Each row is a point on a landscape with many valleys, with its height.
From any point a ball rolls to the lowest of the 2 points nearest to it. It stops when none of these is lower. Distance is the straight distance between rows; heights are no part of it.
K_581 h=4.72: [  8 -10  -9   0  11  48  -8  19 -23 -15  11  22  -8 -22   4   2   0  -7
  -2  -1  -8   2 -20   3  -4  -9  11   9]
K_970 h=6.45: [ 17   4  10 -17  11  14  12  11  -3  -3  -7   5  17   7   0  13 -38  10
  -2   6   1  -5  -9  21   5   1   7  -4]
K_251 h=4.51: [-22   7 -10  10 -33 -15  25 -36  13   2  -4 -49  -1  30 -18   1  28 -23
 -12  -6  -1  -7  37   4  -5  -3 -26 -19]
K_483 h=8.36: [ 17 -14   6   2  23   5 -44   2 -22   5  22  22   7 -23   6  -2  -9  21
 -14  11   3 -13 -19   1   0   0  14  -4]
K_48 h=3.95: [ -4   0 -19 -15  11   7 -32  12   7  13  14  19   7  21  14  -3 -23  -2
 -17  -3  -2 -16   3   0 -17   2 -22 -39]
K_856 h=4.39: [  8  -5   2 -21 -10  23 -29  24  -3   2 -10  32   1   9   5  -4   8 -14
 -16  11   1  19 -40 -13 -23   8 -23 -15]
K_764 h=6.34: [ 10   6  12  -1 -29   7  18  -2  -1   2 -20  22  -8  -3 -24 -15  37 -13
  11  -2   8  35 -13 -21  -1  -2  18  28]
K_979 h=7.08: [ 20  15  14  -1 -24 -11  -5 -57  -4  -2   5   1  10 -11 -41 -15   2 -39
  -8   9  -3   7  12  -3   8  12  15  20]
K_561 h=2.08: [-10 -16 -13  -8 -22  42 -20  18  -5 -10  12  23  20  -5 -14   6  18  -9
  15   2  11 -14  -4  -9  -2   5  19  11]
K_504 h=1.43: [ -5   8  -7  16  33  15   6  37  -3   1  -1 -22 -25 -11  46  19 -18  21
   0 -19 -11  -2  -5  19   1 -23  -8  10]
K_619 h=7.88: [-14  -1  -6 -11  -2  -9  17   9   8  -8 -24 -14 -11   8  16  11  -6   9
   7  -8   9   4  16  17  -7  15   4   2]
K_896 h=3.18: [ -2  -2  -2  -1 -27 -18  22  -9  -3  11  -7 -15 -17   7   0 -11   5  31
  17 -11   6   3  29  -2  -1  -3  11  12]
K_694 h=5.80: [ -1   4  22   7  13 -39   0  14 -18  10   5   0   2 -31   4 -14 -13   9
   8  15   0 -10 -30  10  13 -21   2   8]
K_966 h=3.76: [ 25  13   0   8  -2 -31   8 -30  14   9 -13 -23  20   9 -11  -1 -22  27
   1  -4  -2  -4  26   0  15  17  -8  22]
K_586 h=1.68: [ -2 -21  -7 -17  -6  38 -14  15 -12 -14  12  22  36  -4 -18  14   6   8
   4  19   4  -9 -24   4  -4  13  13 -17]
K_342 h=2.45: [-14  13 -17   6  11 -13  22  28  14   7 -13  13 -15  11  12 -14  -1   2
  -7  -8  -1  16  -8   3  -2 -25  -7 -31]
K_805 h=5.12: [ -3   3  15  -3  -9   4   5 -31  10  14  21 -30  -7  43   5   1   2   6
  -8  -4 -16   2  18  -9  -5 -14 -23 -43]
K_32 h=5.81: [-22 -10  17  -6  13  -6  -5  -7   9 -13   6 -23  -3  11  19  15  -1 -13
  -2   5  -4  -6  -1   5  -4  10  -8 -19]
K_635 h=8.25: [-11  -3 -28  22  18  -8   5  34  17  -9 -13   6   8 -12   8   2   4  10
   6  -6   8  -5  -1   4  21  -6  15   9]
K_333 h=2.78: [ 12  -3   5  -1  10  19   2  19   2  -3 -15   4 -14   6  17   4  -2   5
  -1  -4  -5  15 -19  -7  -8   5 -31   7]
K_145 h=4.06: [ 29  10  27   1   6 -26 -14 -21  18   7 -12 -24  20  15   5  12 -29  19
  -6   5  -1  -4   5  -2  15  15 -16  21]
K_908 h=4.75: [ 10   3  -7  13  46 -10 -20  17 -12   9   8 -26  -6 -22  45  16 -17  40
  -7 -19  -8 -18  -1   4  -3   1  -5  29]
K_313 h=4.64: [ 14  -3 -17 -24 -14  19 -12  -4  -8   1 -12  49  23  -1 -33  -4  10  -7
 -10   7  15  19 -11  -1 -16  29  21   0]
K_401 h=2.69: [ 10  13   6  19  -9  -5  32  -6   5  16  -4 -20 -23   5   6  -4   0  35
  20 -16  -5  12  24  -6  11 -21  -7  19]
K_340 h=4.29: [ 14  -2  -5  14  13  28 -12  34  15  -2   4  28  33   6  -6   6  -2   6
  -5  10  -1  -3 -34 -12  20 -20  -3 -14]
K_307 h=3.37: [  8  -4 -13   7   4 -26   3  -5  13  11  -7  -8  22  12  -4  -2  -2  51
   7  -5   5  -9  23 -11   9  17  -2   6]
K_607 h=2.04: [ 12 -20  12  -9  24  14   7   2 -28 -17   8   6   9 -21   0   5   2  42
 -11  14   0   0 -20  18   7  10  37 -14]
K_443 h=8.39: [ 29 -16  -7  17  31  29 -36  17 -19  -9  12  22   8 -19  10   0   7  30
 -22   3  -6  -1 -23  -8   7  -5   9   8]
K_612 h=5.56: [-12 -10   1   4  27   2  -6  23   4 -25 -13   7  -2  -7  17   9   7  -8
 -21   9  -1  14 -30  13   4  -5  18 -25]
K_269 h=8.33: [ 18   2   6   7  18  16 -47   9  -4   0   9  29  -1 -22  10  -3 -18 -18
 -12  -1   4  -4 -18  -1   5 -12  18  18]
K_996 h=5.52: [  2  15  -6  11 -40 -20   3 -33   6  21 -13 -28 -33  18  -5 -21  11 -21
  -4 -18  -2  11  36  -9 -13 -11 -28  13]
K_349 h=1.41: [ -4  14   9  16   1  19  19   0   3  -1   8 -27 -33  -8  21  16  -9  -6
  23 -14 -14   0  17   1   5 -15 -24  24]
K_40 h=5.68: [  8  11  21   0 -15 -31  17   3  -5   7 -12  -8  14 -17 -12 -10 -17   8
  19  13   4  -4 -13  12  21 -11   7  22]
K_610 h=2.95: [-24   5 -12   0 -17 -25  16  16   1  13  -7  18 -16   2  -6 -23  16 -15
   4  -2   6  12  -6  -5  -8 -30  12 -19]
K_716 h=2.50: [-19 -22 -29  -4 -11  13 -16  19 -13 -11   2  17  -2 -17   0  -2  21   0
   9  -3  13 -13   7   0 -11  14  18   9]
K_670 h=5.79: [ 18   4  13  16  16 -31   0  15  -1  24  -6   4  -7   1  14 -19  -2  42
  -2  -1  -2   9 -18 -17   4 -21 -18   0]
K_701 h=5.13: [-11  13  -3  -4 -37   5  29 -25 -18   2  13  -9  12 -12 -48 -15  17 -46
  18   8 -11  -2   1   1  -1  -9 -11  12]
K_132 h=3.48: [  2  -2 -40  22  39   8 -10  24 -15 -15   7  29  18 -43  -8  -2  -7  -8
 -14   9  -2  -7 -22  18  15  -2  15   2]
K_975 h=2.39: [  6 -12 -16   3   9  14  13  35 -30  -5  -4   0  -1 -30   8  -1  -7  39
  18  -2  -3 -15 -11   8   0   4 -10  28]
K_369 h=4.92: [ 22  11   9   5  17  11 -14 -23   1   6  27   9  11   1  -9   1 -30  -7
  -4  -4  -9 -14  15  -2  10  -6   9   2]
K_114 h=5.66: [ -3   2  15  12  34 -16  -3  13  -3  -7   2  -1  -4 -16  18   0 -11  -9
  -9  10 -10   3 -32   7   7 -16  -8 -11]
K_433 h=4.84: [ 10 -11 -13 -14   9  19 -18 -19  -1  -8   1  36  14   9 -17   2  13  -7
 -21   3  11   9   5  -6 -16  33  12 -20]
K_418 h=4.54: [ 11  -7 -16 -17 -13  43 -25  34 -12  -8 -18  40  15  -5  -9   2  16 -12
 -12  11   3  23 -43  -5 -18  10   2   6]
K_729 h=3.04: [ 22  -8 -18   6  16  -6  -3   3 -13  11   0   9   9 -12   0  -7  -7  56
   6  -7   2 -10  11 -10   0  19  -4  20]
K_494 h=5.27: [  3  10  13  14   7 -26 -25 -14  20  26  16 -19  -3  22  22  -6 -12  25
  -5 -15  -4  -8  20 -16   9 -23   1  -6]
K_600 h=5.09: [-12   1 -14  -8 -31 -11   1  -8   3  18  -6 -11 -20  25   4 -12  10 -12
   3 -11  -1   0  23 -13 -22   2 -39  -3]
K_819 h=6.86: [ 14  14  19  -8 -18  -7 -27 -21  23  12   6  12  28  25 -21  -5 -16 -29
 -14  13   3   2  -8  -6  10 -11   4 -22]
K_677 h=4.57: [ 20   2   4   4  18  -9 -24   3  -5   0  -6  37  18 -26 -16  -6   1 -11
 -16  23   1  18 -43  -5   2   8   1   3]
K_653 h=6.57: [  5   8  10   9 -17 -18  21 -23  14  -5 -24   2 -12   9 -18  -9  33 -19
  -4  -3  11  30   8 -13   3   7   9  15]
K_762 h=5.40: [  1   6  24   8  10  -8  26 -26   4 -17   7 -25  -6 -11   0   9   6  13
   9  -1  -6  -3  17  10  26   7  34  11]
K_818 h=3.07: [-22 -17  -7 -20 -39   1 -15   5 -20  -2  -1  17 -13 -19 -10  -8  35 -16
  14   4  19  -2   1  -9 -19  15  31  21]
K_869 h=4.95: [  3   0  11   5 -20 -31 -20 -10  31   2 -19 -10  15  17  -1  -1   7   3
   1   3  15  -1  12 -13  14  12   4  16]
K_477 h=6.17: [ 11   2  20   7 -26  15  15   5  20   2 -13   8   3  19 -12  -1  19   6
  15  -2   6  21  -6 -17  14 -15   7  13]
K_804 h=5.83: [  5  -2  36  -1   2  10   8  22 -14   4   4 -18 -19 -10  25  10 -16  15
  16   3  -4  -5 -20  12  10 -23  -5  14]
K_294 h=5.72: [-11  -8  32 -15 -15  25  20   5 -21  -3  17 -18 -21  -5  11   8  -5   4
  24   5  -7  -1 -11  11   2 -19   6  -2]
K_332 h=3.38: [-31   3  -8  -4  -8 -26  -5  11  -7   3  -5  17 -21 -15  -1 -19  16 -48
  -1   6   5   8 -18  -2 -17 -14   1 -10]
K_589 h=1.66: [-24 -10 -10   6  16 -18  -8  19 -12  -4  -4 -18 -39 -24  39   2   8   9
   4 -10  -3  -3   0   1 -16   2  -3  13]
K_876 h=5.63: [ 10   5   0  24   4 -22  -3   6  14  16  -5  12 -10   5   2 -21  18  11
   0  -3  -4  15  -9 -34   2 -14 -30   3]
K_383 h=3.97: [-15  -2  -3  -7 -31  -3  -2   4  18   2  -5  12  26  16 -20  -2  16 -16
  10   4  16  -5   2  -5   7  -3  18  -7]
K_460 h=5.97: [ 19  -2  26  -2  25  -3  -9  25 -21  16  -3 -11 -18  -8  37   5 -23  31
  -6  -4  -5  -4 -26  11  -6 -14 -21  12]
K_929 h=4.38: [ -8 -20   4 -25  -7   7 -31 -14 -26   5  25  17   9  -6  -9  -2   2  -7
   0  22   2  -9 -15  -1 -23  23 -13 -26]
K_422 h=2.31: [ -1 -11 -27   4  17  -2  -7  29 -25 -11 -21  11 -35 -31  25  -9   6   9
 -11  -7   0  12  -9   7 -20   7   0  18]
K_613 h=5.28: [-12   0 -14  21   8   1 -14  -7  20  -5  20 -11  10   1   3   9   5   1
  13 -15   0 -25  31 -13  19   1   9  16]
K_400 h=5.91: [ -1  17  14  10 -27 -10  -9  -4  21  13  -6 -10 -14  10   7  -8 -13 -19
  13 -11   6   0  17  -1  15 -30   7  21]
K_33 h=1.88: [-14   2 -18   4  19 -14  -3  29  27  -7 -22   3 -12  16  29   2  16   8
 -21  -6   1  13  -9  -4 -10   6 -17 -24]
K_287 h=4.91: [  1   8   9   4   3  -4  15 -53   3  10  21 -48 -11  24   3   6   1  12
  -9 -13 -22   4  34  -3  -9  -2 -11 -20]
K_468 h=5.49: [ -7 -11  -6 -12 -25  10 -24   4   6   5 -10  13 -16  19   7  -5  19 -21
  -1 -10  13   4   9 -18 -23  15 -18   6]
K_489 h=3.80: [  8  22 -10   5  10   9  36 -28   6  -1  13 -22  10  10 -18  10 -37  -9
   4  -9 -17 -12  33  19  15  -8  -2  -7]
K_548 h=4.61: [-13  -6 -15   9 -18 -23   5 -27  -4   9  10   7 -10   7 -23 -20  38 -10
  -4  -4   8  -2  29 -24 -11   3   3  -6]
K_580 h=3.40: [-10  13   1  -5 -13   5   0   6  36   2  -8   7   4  39   2   4  -2 -24
 -10  -6   8   4   7   0   3 -12  -5 -29]
K_732 h=4.11: [ -8 -16  -3 -14  19  16   1 -11 -32  -3  32   2   1 -12  -4   0 -12   4
   2   9 -15 -18  -4   6 -16   9 -13 -26]
K_72 h=4.55: [-22   1 -15  -9 -38 -26   1  -1   4  17  -4   0  -2  22 -15 -18  27 -23
  -3   5   3  -5   5 -17 -21   5 -44 -19]
K_628 h=3.29: [ -8  -4 -26   5  25  -8 -22   9  -5 -17   4  21  16 -39  -2   4 -13 -13
  -8   9  10 -16  -5  25  13  15  36   6]
K_936 h=5.35: [  9  -1  12   4 -12 -30  -2 -18   0  11 -12  -4 -22  10  -2 -21  22  -4
  -8   5  -7  22  -6 -29 -17   9 -41   1]
K_998 h=7.99: [-12   2 -27 -17   1 -28  -3   4  11  11 -15  -5   4  16  15   2 -20  26
  -4 -11  11  -9  26  11 -15  19   7 -14]
K_230 h=6.03: [ -4  18  10   9 -44 -12   8   4  23  14 -19   2  -2  15 -14 -13  14 -23
  14  -5  10  16   2 -11  13 -29   4  15]
K_573 h=2.72: [  9   7  -5  -4  14  -9 -24  13  16  -7 -22  14   9  -7  10   8 -29 -16
 -10   2  12  -1  -6  12   4  14   8  13]
K_609 h=4.28: [ 16  -6  37  -7   2  -3 -20   2   7  -1  -2 -18  13   5  16  17 -23  15
   4   9   3 -13  -9   2  12   7  -2  19]
K_386 h=4.98: [-28   4   1  10 -25 -17  32  -6  26  -4 -16 -31  -5  32  -7   6  42 -16
  -1  -2   7   7  18  -4  -1  -3 -26 -17]
K_233 h=2.03: [-17 -16  -3  -9  -9 -28  -1   5   3  -1  -8  11  14   7 -12  -6  32   4
  -7  25   8   4 -21 -15 -14  23 -17 -29]
K_792 h=7.53: [  5   7   9   0 -14  13  21 -44  -6 -20   1 -16 -18  -7 -17   4  19 -31
   4  -9  -3   2  35   2   0  28   6  32]
K_860 h=3.20: [ -2 -11   2  -9   9   1  -7   9  -1   8  -2 -13 -16  18  30   5   2  31
  -4  -7  -5   5  -2 -10 -18  12 -24 -13]
K_449 h=4.80: [ -5  17   0  12 -15  -2  31  -4 -14   1   8   6  -3 -29 -27 -18   8 -29
  26   2 -12   3  -9  -3  12 -21  -2  23]
K_318 h=2.85: [ -1 -10 -18 -16   4 -15  -2  16 -29   5 -15  22 -28 -18   8 -17  -1   7
 -11   6   2  15 -17   1 -33  13 -11  -8]
K_24 h=2.65: [ 31 -14  -2   4  34  37 -11   1 -17 -21   5   2   2 -18  14  18  -3  43
 -14  -7  -3  -5   3   7   8  24  27  23]
K_86 h=5.93: [ 31   2  24   0  14 -21 -24  16 -12  34   4   6   1   0  20  -8 -29  42
  -5  -5   9 -14 -13   3   4 -20  -7  11]
K_710 h=3.59: [-17  -5  -2  -8 -43 -18 -10   1   7   5 -10  10   5   0 -15 -10  24  -8
  17   2  26  -3  11  -8   2   2  36  19]
K_353 h=5.01: [  3  -9 -23   7  28  29 -12   1  13 -14   6  30  12  13  -5   6  20  -6
 -27  -6   4   7   2 -11  -4  13   8 -31]
K_782 h=4.40: [ 21  14  10  -3   6  13  -8  21   8   7  -6  33  28   3 -15  -3 -13 -12
  -7  16  -4  15 -44  -8   8 -16  -8  -8]
K_394 h=4.94: [ -5  -3  -2   6  35 -19 -34  -7  -2   1  18 -19  -4 -19  33  11 -11  21
  -7 -10  -5 -21  13  -1  -1  14  12  13]
K_435 h=4.99: [  0   8  -8   7  18  21  46   3 -15  -7  12   4 -10 -16 -10  -2  -7   5
  14  -8 -13   6   4  12   7 -15   5  -2]
K_158 h=5.42: [-12  14  13   1 -27  29  37 -22   0 -13  14 -16   6   4 -33   8  18 -50
  16   4  -8   0   5   5   9 -15   0   3]
K_187 h=2.36: [ 11 -16  20  -8  27  20   8 -12  -9 -27   1 -13  -1  -7  12  20   2  27
  -9   3  -4   3  -3  11   3  27  23  -1]
K_656 h=1.13: [ -9 -14  -1  -7  10 -31 -14  14  13  -6 -22   2   1   8  15   0  18  16
 -16  14   6   9 -19  -9 -11  27 -15 -19]
K_266 h=6.37: [  6   3   1 -11   9  10  -6  29  -5   3  -4   1   4  -5  20  13 -44  16
   4  -7  12 -20   2  31   7 -12  24  11]
K_271 h=0.99: [-20 -10 -16  14  25  14  -6  35  -9 -15   2 -11 -19 -18  35   9   2   4
  -1  -7 -10  -6 -13   8  -4 -13  -7  -1]
K_355 h=4.60: [  4   4   0   5  -8   5   1  11  -6   5   4  22  10 -16 -17 -13   4 -10
  16   5  -1   4 -18 -11   8 -14   3  14]
K_639 h=5.57: [ -6  14   5  10  32 -41  18 -24  15   4   4 -36   5   8  14   8  -8  27
  -8  -5 -12   3  14   3   7   1   4 -15]
K_390 h=3.96: [ -9  -5 -13 -15 -11 -14  20  -6 -11  -4 -21  19 -14  -2 -18 -11  26 -19
  -9   4   9  21   0  -3 -27  23  -2  -5]
K_549 h=5.54: [  7   7  23   8   1  -8  23   3   9 -10 -14 -19   0 -10   5  10  -5  19
  16   1   2   2   2  10  24   2  16  26]
K_637 h=3.98: [  9  -2  13 -14 -17  36  14  26  -5  13   4  16   6  23  -3  -3  -3  15
  10   6  -5  12 -29 -10  -3 -24 -19 -21]
K_130 h=5.77: [  6  18   7  -1 -39 -18  -4 -35   9  15 -10 -21 -12  18 -12 -18 -14 -29
  -7  -8  -1   6  24   6  -1 -17  -3   2]
K_476 h=4.66: [ -6  -1  -6   1 -20 -33 -17 -29  17   2  -2  -8  27   4 -23  -3  -2 -11
   1   9  13 -18  26   0  10  21   9   5]
K_704 h=3.68: [-14  -2   1  -4 -36 -13  29 -26 -12   9   9 -26 -12   9 -17 -16  13   8
  16  -2  -4  -3  26   2  -3 -12   1 -10]
K_959 h=6.11: [-22  -7  10 -10  11 -26  -3  21  -8   1   1 -34  -2 -10  32  13 -21  21
  14   5   1 -25  -6  24   2  -1  -1   2]
K_746 h=2.79: [ 33  -9 -13   0  20  29  -3  19 -23   2   1  10   4 -13   9   5 -19  53
   1 -12  -1 -12   5   5   0   9   2  27]
K_562 h=6.94: [ 20  11  27 -12 -13 -16 -19 -40   1   5  -1   8  10   3 -21  -8 -17 -26
 -13  12   2  10  -4   3   3   7  11   1]
K_115 h=5.20: [-14  10   2  16  12  -1  36 -20  -5  -7  23 -26 -17 -14  -1   2   5   5
  17 -10 -16  -8  26   6  13 -12  10   3]
K_334 h=5.38: [ -1   5   2   9  12  23  12   4  17 -22 -11  21  -4  -1  -6   7  21 -33
 -11  -6   7  26 -11   1  12  -5  35  -1]
K_183 h=5.60: [ -6   2  30  -2 -25  23  16 -10  -2  -5  17 -15  -9   3  -9   6   7 -24
  21   5  -9   0  -3  -2  10 -21   3   4]
K_403 h=7.75: [-14   5 -11  -4 -12  -5  30 -20   4 -14 -11 -22  -9   0  -6   9   6  -8
  13 -10   4  -3  36  15  -3  23   6  16]
K_699 h=8.17: [-21 -15 -34   8   0 -31  -9  32   5   0 -18  10  -7 -10  13  -9  17  23
   1  -2  18  -5   6  -5  -5   5  19   1]
K_827 h=8.29: [ -5   3 -23  20  17  22  -5  29  10 -12   0  11  -7 -10  18   7  -9   1
   1 -21   6  -7  11  10  19 -20  34  13]
K_469 h=6.55: [ 12  16   6 -13  -1  10  12  -2   6   7   2   1  18  16  -9   7 -43 -17
   0   6  -8  -6  -1  13   4  -7 -18 -14]
K_858 h=5.15: [  4   3  19   2 -10 -38 -35  -6  17  20   2  -4   9  14  11 -10 -15  13
  -2   3  11 -10   3  -7  11 -13  10  -2]
K_902 h=1.14: [-12 -21  13 -10  -4  18  -2  -7  -1 -19  12  12  19   4 -15   7  28  -1
  -1  14   7   1 -11  -4   1   9  30 -24]
K_377 h=3.90: [-30   2  -4  -9 -30  -9  -2   3  -3   6   0  10   1   4 -20 -10  34 -56
   2  10   5   2 -14 -14 -20  -2 -25  -6]
K_707 h=4.30: [ 21  21  33  13   2   5  23 -21  21   2  -1 -33  -1  17  -1  19 -28  -6
  -1   2 -17   8   6   7  21 -19 -16   5]
K_417 h=5.08: [  8  13   1  18  11  12  -8 -30  15   4  29 -15   0   8   0   7 -14  -2
   3 -17 -11 -18  39 -12  17  -9   8  10]
K_591 h=1.69: [-13 -20  14  -9   5  -1   8  -7 -18  -9  21  -1  14  -9  -7   1  10  26
   6  14   2 -12  -6   9   8   1  36 -28]
K_644 h=4.16: [ 16 -12  12  10   2  45   1  27  -3  -1  12  15  12   5  -3   3   7  23
   8   5  -5   3 -27 -18  13 -24  -2  -2]
K_557 h=4.68: [ -4 -22   2 -11 -13 -21 -26 -16 -21   6  13   4   8 -18 -12  -6  13  12
   9  22   6 -14  -3 -12 -13  31 -12   4]
K_790 h=8.31: [ 17   2  -1  14   9  27 -33  34   9  -1  -4  21  -7  -4  26   4 -17   2
  -9 -15   7   0  -9   1  16 -29  27  22]
K_21 h=6.26: [-19  -6  -8 -17   3   4   0  19 -19  -3  10  -8   2 -16  11   6 -30   2
  17   2   0 -27   1  29  -5  -1   6  -3]
K_42 h=4.83: [ -1  -2  -6  -5   8  40  27   9 -18 -11   3  18 -17  -7  -2  -2   6 -10
   1  -7  -7  18 -11   8 -12 -11   9 -13]
K_751 h=4.31: [ -2   0 -20  -3  -7 -10 -11  -8  17  -1  -1  17  43   5 -30   4  -3 -12
   1  11  14 -13   9   0  10  21   4  -5]
K_50 h=4.12: [-11  -5  -3  -4 -12 -23  16 -21 -13   4  10   0   4  -8 -24 -16  11   2
   9  10  -2  -4   6  -3  -4   2   6 -10]
K_615 h=5.67: [-27 -11   8  -3   9  11   7   9   8 -30  -4  -7  -1   2   7  18  20 -30
   0   8   3   2 -16   7  -2   8   1 -17]
K_245 h=4.17: [  9   3   6 -28 -10  19 -27   9  -1  17  11  27  12  20  -1  -5 -22 -15
 -11  12  -4  -2 -23  -5 -15  -2 -26 -31]
K_749 h=5.00: [ 12 -18  21 -15 -16 -12 -11 -21 -11   7  -2   0   2  10  -8  -9  16  16
   0  14   0  10  -9 -22 -15  25 -21  -5]
K_604 h=6.78: [ 10  16 -13  12   2 -26  31 -21  17   2 -22   9   3  12 -25 -15  12 -11
 -11  -6   3  24  14  -5   9   8  -1  -3]
K_597 h=3.67: [ 11  -2 -20  20  32   1  -2  18  -6  -6   8  18  28 -30 -13   0 -11  16
   2   8  -2 -16 -15   2  22   4   1  12]
K_577 h=3.61: [ -5  -5 -13 -23   5  -4 -13   3  -6  18   6   6 -17  21  20  -9  -7  13
 -15  -7  -8   2   3  -6 -31  12 -31 -37]
K_384 h=2.44: [ 13   7  -3   5  20  16 -12  30  20 -10 -21   5   3   5  21  19 -24 -11
  -9  -2   0   2 -15   5   3   7 -22  12]
K_719 h=5.03: [  4   0 -10   2 -13  18   2 -17   1   4   5  24  -9   9 -16 -13  22 -13
   2 -16  10   9  24 -17  -6  -1  18   5]
K_200 h=1.90: [  6  12  -2  24  35   0 -10  18  -3  15  11  -2 -33 -11  36  -4 -14  10
  -5 -23 -11   1  -1  -7   0 -32 -12  13]
K_884 h=0.90: [  0  12   2   3  11  34  23  18   4  -9  -2  -9 -24  -5  19  24 -24 -12
  13 -14  -5   2  11  20   5 -13  -1  16]
K_99 h=4.67: [  5   3  33  -7 -14   0  25 -38  -1   3   2 -57 -18  21  10  17  -2  18
   3  -1 -17  12  16   9  -1   4 -18  -6]
K_829 h=1.00: [-16  -6   1  -5  -6  -8  18  19 -26 -13  -5   1 -13 -42   0  -8   8  -5
  20  11   1  -2 -20  13   0  -2  18  20]
K_451 h=3.78: [-15  -3 -19 -15   8   5   6 -20 -17   1  21  -3  -2   1  -5  -2 -18  -6
   3  -6  -7 -17  25  13 -20  10  -5 -22]
K_523 h=6.65: [ 17  21  12 -18 -28  24   0 -22   5   9   9  -1  16  22 -23   4 -45 -43
   0   3  -9  -5   9  11   2 -15  -4  -3]
K_931 h=5.95: [-14  -5  27  -8  16 -31 -12 -12   4   1   8 -49   3   4  29  19 -14  14
   2   7  -9 -13  -2   7   0  13 -13  -5]
K_780 h=6.76: [  2  20   2 -16 -36  14  -3 -17  19  15   6  13  34  35 -36  -3 -12 -40
  -6   6   3   0   4   1   4 -17   7 -24]
K_270 h=1.83: [  7 -12  -4 -20  -4  21  16  21 -31  -8  -7  12   8 -20  -7   0 -11  17
  14  10   0   0 -24  14 -11  13  -6  10]
K_765 h=5.34: [-17   9   4   7   0 -36  24 -18  23  -2  -9 -34   4  22  -2   2  10  -1
  -6   4  -7   5  12   4   7  -2 -11 -27]
K_192 h=4.59: [ 16  -8   4  12  29  12 -29  30  -7 -11   0 -17   2 -22  35  22 -16  29
  -3  -5   0 -24 -10   7  11   7   0  39]
K_301 h=3.03: [ -5  -6 -18   1   9 -26 -20  14   4 -13 -22  20   9 -28   0  -1   1 -10
  -8  11  18   1 -10  11   3  25  23  15]
K_919 h=5.32: [  3   1  13  -8 -41  12  -9 -22   4   9  -3   5  -7  22 -15  -9  20 -27
   3  -7   9  10  16 -16 -11   0  -2  11]
K_29 h=3.39: [-18 -18 -18 -14   9  -6  17   7 -23 -15 -12   7 -17 -16   2  -2  18  -4
  -6   9   0   8 -10   5 -28  26  -9 -15]
K_375 h=2.96: [-14  18 -22  15  15  -7  16  16  31  -1  -8   4   8  16   0   0  -4 -18
  -1  -9  -3  -1   6   0  10 -12 -21 -16]
K_302 h=4.44: [  3 -17  16  -6   6  10 -26  25  -8 -15  -3  -5   7 -17  20  14  -8   9
   4  12   5 -13 -24   7   6   9   2  17]
K_206 h=4.65: [ 12 -16 -21   1   3  38 -28  36 -15 -20 -17  23  -1 -17  13   3   8   2
 -16   2   2  12 -28   6  -7   3  10  16]
K_750 h=5.33: [  2   8  -2   0 -15   0 -18 -29  21  16  13 -19   4  38  -1   0  -8  -7
  -7 -13  -6 -11  35 -12  -4  -1 -19 -15]
K_79 h=3.28: [-14   8 -29   3  14  15  28 -20   8  -2  17  -9   6  18 -11   8  -5  -6
   1 -17  -8 -11  39   6  -4   4  -7 -23]
K_446 h=4.41: [  8  -2 -18 -22 -10   4  18  -5 -24  -7 -20  38   3 -20 -34 -11  17 -12
  -3  10   9  27 -15   3 -20  30  19  10]
K_585 h=5.39: [ 14  13  12  14 -18 -17 -27 -33  17  28  19 -32   5  26   2  -8 -23   8
  -2 -12 -10 -17  31 -12  11 -23 -11   2]
K_486 h=5.21: [  8   4  -1   7  11  39  13  -7  14 -12   5  27   7  18 -19   6  22 -29
 -13  -7  -1  20  -4 -16   3  -2   5 -16]
K_25 h=5.48: [ -1  -5   6   7  22  -3  -9   1   4 -20  -7  20  -5 -21   3  -1  15 -16
 -20   5   7  20 -20   5  11   0  45  -7]
K_555 h=4.76: [ 13   6  -8   7  18   3   1  -9  -6   8  10  26   3  -9 -12 -14 -10  -3
  -3  -2  -5   5  -1  -6   2  -7   1  -4]
K_512 h=2.07: [ -6   8   0  14 -10   2  26  -2   3  15   7 -29 -21  12   9   2   1  11
  21 -11 -15   3  15  -6  -2 -18 -40   2]
K_201 h=5.10: [ -7 -10  -7  18  33   1 -29  -5   6  -6  22  -2  -2  -7  17   6   8   4
  -8  -7  -6 -13   9 -15   3   4   2  -3]
K_109 h=8.08: [ -6 -12 -28 -16  -3 -37 -15  11  -9  10 -19  18   0  -9   5  -8  -9  28
  -6   5  18  -6   9   7 -18  26  12  -3]
K_226 h=2.90: [-21 -17 -18 -11 -17   4  -1   9  -3  -4  -1  24  17   7 -23  -3  47 -13
  -3  12  13   0 -11 -18 -19  19  -9 -20]
K_434 h=3.72: [ -7   2   3  -7 -15  31  17  15  16   3   6   3   1  36   1   8   5   0
   7  -2  -2   5   0  -5   0 -18 -17 -32]
K_641 h=7.31: [ 12   9  -1  -4  -9  -2  20 -40  -6 -13 -11   0   4  -7 -33  -4   8 -33
  -5   3   0  11  16   1  -6  32  -7  21]
K_588 h=5.73: [-14  -5   0   5  43 -25   9  -2   2 -10   4 -27   1 -10  27  16  -1  35
 -11  -4  -4  -2   2  13   4   9  27 -14]
K_63 h=4.47: [  2   7  42  -2 -10 -12  19 -16   0   4  -1 -44 -18   7  13   8 -16   1
  10   6 -13  10  -3  12   7 -15 -18   1]
K_777 h=3.94: [-12   9 -21  13 -13  10  24 -36  10  -3  14 -34  13  23 -27   8   9 -26
   0 -10  -8 -20  44   2   0   5 -26  -8]
K_497 h=0.30: [-10  -3  -3   1   4  17  20  21 -10 -21 -12  -5 -21 -26  13   9   1  -4
  15  -5   0   2  -4  17   2   2  12  25]
K_909 h=4.10: [ 21  20  23  10   5   0  24 -20  -2   7  20 -25  12  -1 -14   6 -41   0
  10   4 -19 -15   6  12  24 -25  -8   6]

For each start below, name the point where the ball stops.
K_750 | K_79
K_435 | K_384
K_494 | K_902
K_635 | K_271
K_959 | K_271
K_919 | K_497
K_114 | K_271
K_86 | K_79
